A landscape with many valleys, sampled at points; each row gives a point and its height.
A ball rolls from a point to the lowest of its 2 nearest points, and stops where none of them is lower. Distance is the straight distance between rows; heights are no part of it.
Lefor: [124 179 134  85 159 151 163 155 113 113 138 158 171 143 114 121 125 108
 109 129 162 112  98 132]  h=742
til: [105  92 165 110  92 136  61 171 166 134 109 140 119 104 124 175 165 133
 136 162 127 135 146 143]  h=613
baful: [133  99 157 157  72  99  71 112 145 115 147  79 123  80 128 157 112 108
 171 130 120 107 140 142]  h=674
vago: [138 157 120  92 159 178 119 127 125  64 141  86 189 104 111 143  82 100
 142 157 154 140  98 112]  h=232
sak: [109  94 172 132  77  98  41 144 179 122 122 108 105  83 133 173 148 124
 164 138 120 127 155 150]  h=713
pakam: [133 161 120 107 171 160 145 134 114  90 137 133 166 144 107 137 113 121
 111 139 158 128 101 126]  h=760
vukiz: [ 89  74 171 110  79 115  60 175 172 162  91 144  98 118 131 178 175 145
 133 164 116 140 147 146]  h=590
pupad: [104  67 165 103  95 119  98 149 158 164  79 138 103 143 122 154 173 155
 111 169 134 133 105 155]  h=551
fafud: [126 124 156  81 129 162 106 147 156  90 113 130 158 122 110 166 143 131
 119 166 170 118  93 153]  h=705
kes: [121  90 170 151  71  89  62 119 161 122 132  93 109  88 130 168 134 119
 162 126 128 104 140 153]  h=694
Zafa: [133 150  84 144 180 125 196  51 116  99 113 168  95 220 109 100 129 175
 120  84 109 145 137  76]  h=402
vudam: [134 184 127  98 159 180 144 168 100  99 168 130 203 111 116 125  90  78
 136 143 139 131 118 104]  h=393
laf: [135 108 119 159 131 129 127 177  93 192 136 170 108 121 148 111 156 117
 105 111  84 140 160 132]  h=67
sen: [131 126 153  91 128 163  90 147 153  84 127 114 163 100 111 163 130 123
 137 163 160 128 111 140]  h=689
loka: [145  95 110 172 129 125  88 128 116 136 145  96 107  84 148 117 118 126
 140 120  84 153 163 124]  h=409
sadon: [140 125  94 153 167 140 133 122 109 121 133 123 122 132 124 125 120 134
 110 117 121 146 134 121]  h=609
Pumut: [133 136  90 138 158 111 180  85 116 140  84 174  91 226 110  97 138 169
 101 102 120 144 116 112]  h=467
rop: [145 105 104 172 129  96 138  78 132 122 123  97  88 127 148 125 117 151
 124  95 130 121 133 136]  h=528
Guza: [124 152  97 157 164 120 175 146  82 177 140 173 109 159 129  85 143 123
  99  88 102 135 153 111]  h=403
Daf: [134 116 159  99 102 109 105  84 170  80 107  89 127 127 121 158 130 152
 133 140 179  84  78 178]  h=700
mus: [138 119 154 131  85 114  96  90 148  84 144  68 149  95 117 162  98 112
 164 144 160  89 105 148]  h=757
fube: [137 108 137 123 129 125 103 108 148  98 118  95 120 109 127 142 131 142
 130 131 156 116 110 153]  h=661
gib: [138  94 126 153 116  94 122  84 143 125 100 101  82 132 143 131 133 157
 119 106 141 110 115 157]  h=488
Piveg: [141 140 124 108 143 150 114 105 139  68 137  74 163  97 119 141  91 117
 147 145 160 126 101 129]  h=330
Zema: [140 148 105 126 142 133 137  77 135  74 142  67 152 108 127 133  80 122
 146 130 157 123 101 121]  h=340
maro: [142 107 112 157 112 138  76 129 120 125 154  87 127  68 142 115 104 105
 168 139  70 157 163 118]  h=464
zapom: [148  96 101 180 145 135  99 146  99 153 147 123 107 102 148 114 127 127
 122 117  72 161 174 120]  h=355
zunob: [132 115  85 181 160 105 185  97 104 176  88 175  64 211 128  91 148 160
  97  85  93 157 149  98]  h=543
Dinu: [109 206 111 100 188 127 186 153  87 141 151 159 140 138 129  52 137 110
 117  82 128 129 145  97]  h=492
Zas: [151  91 133 197  74  96 118  63 121 111 142  83 112 134 127 176  93 129
 136 126 138  83 120 141]  h=324
Buge: [139 102 121 141 140 133 104 125 129 116 123 109 117 109 131 132 134 136
 121 126 130 136 131 140]  h=639
konip: [129 178 143  89 136 156 133 206 124 144 169 167 171  77 151  95 131  89
 143 124 120 135 151 123]  h=401
ditim: [142 100  95 179 145 105 136  93 126 138 113 108  73 135 149 116 130 155
 112  90 114 140 143 130]  h=561
kefan: [124 102 177 117  79  95  88  92 174  93 116  88 122 117 120 173 137 139
 147 140 172  77  94 176]  h=718
sikam: [143 106 114 143 119  90 141  63 152 121  85 112  78 165 140 124 128 172
 113 102 146 113  99 160]  h=526
nasi: [150 142 100 169 100 113 164  31 128  86 151  78 144 147 130 161  63 128
 145 124 151  96  99 114]  h=37
pozuk: [137 130 113 137  89 137 103  95 126 100 155  55 153  72 133 133  80  89
 175 142 109 118 122 120]  h=606
tizo: [114 205 109 110 179 133 196 129  84 121 148 166 145 168 114  80 125 117
 112  94 138 117 133  95]  h=525
nov: [121  74 156 142  98  93  80 118 153 138 100 103  82 108 141 145 158 144
 131 122 128 116 128 159]  h=482
gok: [139  95 103 181 143 124 126 160  88 194 122 161  89 136 150 110 153 130
  95 102  75 151 164 128]  h=179
vulom: [107 106 165  88  90 122 140 181 140 195 105 173 127 130 134 125 170 126
 113 155 135 125 116 147]  h=607
ran: [155 109 113 192  86 102 144  49 120 107 147  80 123 139 132 166  80 130
 137 120 140  92 117 128]  h=235
gudu: [115 174  92 151 171 117 202 123  78 163 140 178 109 183 122  69 143 131
 109  75 105 131 163  88]  h=354
pifis: [142 160 134 122 132 160 125 195 104 151 176 165 168  86 144 105 122  86
 143 133  95 138 158 122]  h=338
fiva: [136  85 150 163  91  86  98  96 144 128 117  93  86 111 143 148 135 139
 133 110 135  97 125 160]  h=440
Bem: [133  86 142 150 114 136  64 163 131 148 132 137 107  92 141 143 153 127
 135 136  89 151 168 136]  h=749
dal: [140 111  78 187 165 114 151  98 113 144 117 125  77 151 145 111 130 155
 107  86 102 156 156 112]  h=593
mobe: [ 93 117 188  34  89  96 168 183 173 199  98 161 142 129 136  99 153 153
 121 177 163 138  92 147]  h=657
vovaf: [138 125 110 132 113 161  80 134 125 108 152  82 150  65 133 120  94  92
 177 156  80 159 149 115]  h=512
Pak: [140 106 133 161  80 109  88 102 128 119 153  70 128  77 134 140  97 103
 170 129 106 115 140 132]  h=650
mifo: [121 190  92 135 183 158 173 129  77 109 167 131 173 147 112 103  93 104
 120 120 119 140 141  76]  h=395
Gibo: [137 173 126  94 161 189 131 153 112  79 153 108 205 113 109 140  82  85
 136 156 144 138 105 105]  h=323
diro: [ 88 123 176  48  78 117 146 198 166 196 107 167 135 112 145 114 165 134
 126 164 150 129 120 145]  h=633
boge: [143  91 142 182  82  89 107  83 128 123 137  84 102 117 135 159 110 132
 139 115 135  88 128 151]  h=389
Togov: [132 188 142  90 146 168 143 190 113 121 170 152 193  92 133 110 110  79
 138 132 134 127 131 117]  h=427
mesu: [144 100  87 195 157 129 120 141  91 170 138 136  90 125 150 108 135 137
 106  98  68 161 176 115]  h=281
bog: [137 107 168 140  74  99  94  82 151  86 136  78 138 117 113 182 110 125
 152 141 166  70  98 164]  h=737
giper: [122 130 163  91 103 165  61 164 169  79 130 109 168  81 111 171 122 112
 162 175 148 137 138 129]  h=665
kolep: [133 118  99 156 147 100 179 104 110 176  77 178  82 220 121  92 144 162
  93 106 112 150 123 116]  h=503
buk: [119  72 149 128 113 112  88 129 150 146  87 120  88 123 135 144 166 150
 115 135 128 132 119 156]  h=513
fori: [134 159  93 129 181 148 151 101 110  84 138 114 148 147 112 127  99 134
 116 128 146 142 115 107]  h=778
teze: [120 177 106 129 171 123 172 166  87 174 155 168 130 126 139  65 144 106
 113  83 106 133 155 112]  h=451
kup: [ 96 166 158  28 135 124 171 178 156 161 105 165 155 127 134  81 157 123
 119 143 169 132  82 143]  h=702
suzu: [108 121 167  92  93 155  63 183 171 109 123 142 149  98 115 184 150 124
 143 179 147 128 145 140]  h=638
tunik: [133 145  94 145 172 138 161 119 101 126 125 149 120 165 115 114 130 140
 100 111 128 137 129 116]  h=582
vepu: [135 128 140 132 115 140 115 198 109 181 154 181 130  94 153 112 155 105
 125 125  87 137 167 136]  h=200
kul: [131 139  76 167 180 121 187  73 109 123 117 157  86 198 122 105 132 163
 111  81 102 154 150  84]  h=353
Par: [ 97 117 175  75  78 143 108 192 162 155 112 169 144 120 125 165 168 126
 125 175 147 115 126 146]  h=752
lukes: [125 152  82 169 178 126 199  96  87 145 129 173  99 198 117  91 139 149
 107  81  96 145 163  77]  h=292
fov: [142 166 104 130 130 118 161  42 138  64 146  72 153 137 129 141  65 133
 146 123 170 105  88 120]  h=233
tobu: [ 98 138 181  48  84 154 122 187 173 130 113 162 166 125 120 167 159 126
 123 185 174 102 102 150]  h=735
Defe: [134 113 137 100 133 128 112 104 157  93 101 107 123 132 119 145 139 153
 118 142 165 114  87 163]  h=679
dilef: [125 173  96 136 175 133 186 111  90 122 132 164 126 187 109 103 128 137
 103 102 128 127 133 101]  h=557
domor: [136 100  77 199 166 111 161 105 104 168 102 147  61 171 147 104 142 160
 100  78  84 161 163 105]  h=591
Bimu: [100 140 174  28 113  96 176 165 165 181  96 163 152 147 128  84 149 149
 113 164 169 135  69 149]  h=680
radus: [117 186  84 155 184 146 192 114  71 124 167 150 149 165 114  90 111 121
 115  98 105 141 163  63]  h=455
Vigud: [131 142  98 122 106 160 100 109 124  94 151  59 161  65 135 122  79  81
 178 150  93 139 125 108]  h=564
takol: [112 176 144  64 147 133 170 163 128 141 124 167 159 137 125  99 145 110
 112 127 163 114  89 143]  h=724
vadoz: [110 128 172  60 107 161 112 164 168 106 106 146 166 134 110 173 154 133
 119 184 174 108  87 156]  h=720
sep: [119  85 162 143  92 108  42 152 159 135 124 118  99  82 139 158 151 128
 156 136 101 143 166 143]  h=729
Zod: [144 134 133 137 129 155 111 189 103 157 163 164 149  94 140 117 133 100
 131 134  89 142 163 126]  h=276
vore: [130 184 106 120 177 165 156 143  87 102 164 131 185 134 112 116  90  94
 122 131 131 136 126  93]  h=339
Sas: [136 144  88 127 164 116 187  58 123 112  89 177  93 240 102  96 131 178
 117  91 115 141 119  92]  h=434
vagob: [110  81 166 101  94 117 128 159 142 187  87 161 117 153 123 138 166 144
 102 167 135 131 101 151]  h=579

Where does a ball stop that starts at each point below?
fori -> lukes
vadoz -> nasi
Bem -> laf
maro -> laf
til -> nasi
sep -> laf
kefan -> lukes
Dinu -> lukes
diro -> nasi
konip -> laf

Call two points neighbours if one is among the 2 nearest of the other. Go from one point of each pair to the other, from neighbour to neighbour, staying as low as possible. Name the highest point that can't be avoided.
vore and laf -> Togov
nasi and vore -> vudam
nasi and vago -> Zema
gib and lukes -> dal
